Each scene shows the same named points in several views. A view is turned or mirrored, shifted and resized as a whole, has a little noise and may leave points out.

Scene 1
View 1
(76): [ -1  -5   9  -5  10 -15  -6   5 -10   0 -19  17   1  -2  -3 -12 -18   5]
(83): [ -2   6  13  16  15 -15  -2  33 -12   7  -7  24  11 -18   4 -16  -6   9]
(163): [ -3 -15   7 -16  11 -15  -8  -8  -7  -2 -27  11  -7  10  -3 -14 -23   2]
(102): [ -6 -10  -3 -11  17 -16 -26 -13 -10  -6 -42  20 -10   4 -10  -7 -44   9]
(63): [  0 -10   8 -15   8 -15  -1  -4  -9   0 -21  11  -2   8  -4 -10 -14   2]
(152): [  3 -20  11 -25   3 -16  13 -15  -3  -3 -19   1  -3  18  -3 -16  -6   0]
(32): [ -4  11   6  -9  14 -15 -15   1 -10  -3 -26  15   1  -7  -5   6 -26  -3]
(20): [  2 -22   9 -17   8 -14   5 -11  -6  -2 -25   6  -4  14  -5 -18 -17   4]
(28): [ -2   2  15 -33   0 -13  12 -16  -4  -3 -11  -2   3  15  -4   8   1 -10]
(174): [ -7   3   5 -42   3 -13 -14 -35  -6 -11 -33   4  -7  15 -12  18 -25 -12]
(25): [ -4   8   6  10  19 -17 -16  19 -13   2 -20  24   5 -15  -2  -8 -25   8]
(49): [  0  13  16  -2   8 -13  12  18 -10   5  -1  10  12  -6   3  -5   4  -1]
View 2
(163): [-31  14  20   0   5 -29   0 -16  12  18  13 -27  31  21  -1 -13  11  32]
(25): [-24   2  47  16  23  -5  13  13  37  24  46 -24  -6  -7  12 -24  -2  47]
(174): [-41  30  14   1 -11 -11 -27 -13  -4  64  -9  16  51  32  13 -10  29   0]
(63): [-32   2  17   6  13 -19   0  -6   9  14   8 -27  15  20   4 -21   4  26]
(49): [-25 -23  28  28  39  14  -1  24  27  11  23 -24 -24  -1  21 -45 -18  35]
(32): [-32  12  33  13  13  -2  -8   6  22  47  31  -3  16   8  13 -23   9  30]
(28): [-40  -3  -7  17  12   0 -24  -5 -11  26 -22   1  21  29  18 -34   0  -4]
(83): [-25 -17  37  26  37   5  11  17  34   0  40 -39 -26  -8  15 -38 -20  44]
(102): [-33  32  41  -4  -4 -29   5 -16  21  45  35 -18  42  15  -2   2  25  41]
(20): [-29  -6   6   9  18 -25  -1  -9   1  -4  -5 -40  17  21   1 -25  -2  25]
View 3
(32): [-30  19  -6   4   2  15  21   9  12 -12   6  -9 -29  13   8   6   1 -34]
(49): [  4  34  15   1   1  26   9   2  -6  -8  -3 -26  -9  -1  25   0  -6  13]
(25): [-21  34 -12  -2  -2  30  32   4   9 -21  12 -25 -10   0   7   2  -9  -7]
(83): [  0  37   2  -5  -8  33  26  -6  -8 -12   5 -32  -3 -10  16  -2 -18  17]
(152): [-18  -2  11  19 -33  -9  31  -1 -12  19 -23   0 -30  25  13  19 -37 -39]
(76): [-21  19  -3   6 -16  12  33   3   3  -5   1 -12 -20   8   7   8 -22 -21]
(174): [-44  -6   0  17  -5 -14  12  20  11   5 -14  11 -50  38  12  22   2 -82]
(102): [-52  14 -28   2 -10  12  49  12  18 -12   9  -9 -31  20  -8  14 -21 -57]
(63): [-22  10   1  10 -21   2  32   1  -1   1  -8  -8 -22  17  13  13 -25 -31]
(163): [-32  11  -7   9 -24   5  39   2   3   1  -7  -6 -29  18   2  13 -28 -42]
View 4
(49): [-20  20 -20  -4  -5   4  53 -12  44  28  -1  12 -13  -6   2  41   5 -12]
(102): [ -6  21   7 -18  -9 -16   7  25  29 -19 -15   2  12  16 -34 -33  41  -3]
(63): [-12  13   0  -5   2 -11  32   9  23  -4 -14  -9 -10  10 -20  -3  16   1]
(152): [-13  -1   5  -3  15 -18  37   8   6 -21 -21 -30 -29  19 -31  -4  -1   9]
(83): [-21  31 -18  -1 -18  13  44  -7  47  30   5  20  -4  -1 -14  40  23 -14]
(28): [-13 -13  -5 -11  25 -27  54   4  16  -7 -30 -30 -30   8   5   0 -20   4]
(174): [ -8 -10   2 -33  24 -54  27  24  25 -25 -43 -23   1   4  13 -47  -6   5]
(76): [-13  19  -5 -11  -3 -11  31   7  34   1 -10   2  -4   6 -18   3  21  -3]
(25): [-16  31 -14 -17 -16  -2  31   4  49  16  -4  25  14  -5  -8  12  31 -14]
(20): [ -8   5   5  -5   8 -16  29  10  17 -19 -17 -21 -17  20 -33 -14  15   5]

Which points are out of place in each view (at most two, in the order of its rows)? Write - if all are in place.
view 1: (49)
view 2: (20)
view 3: -
view 4: (102)
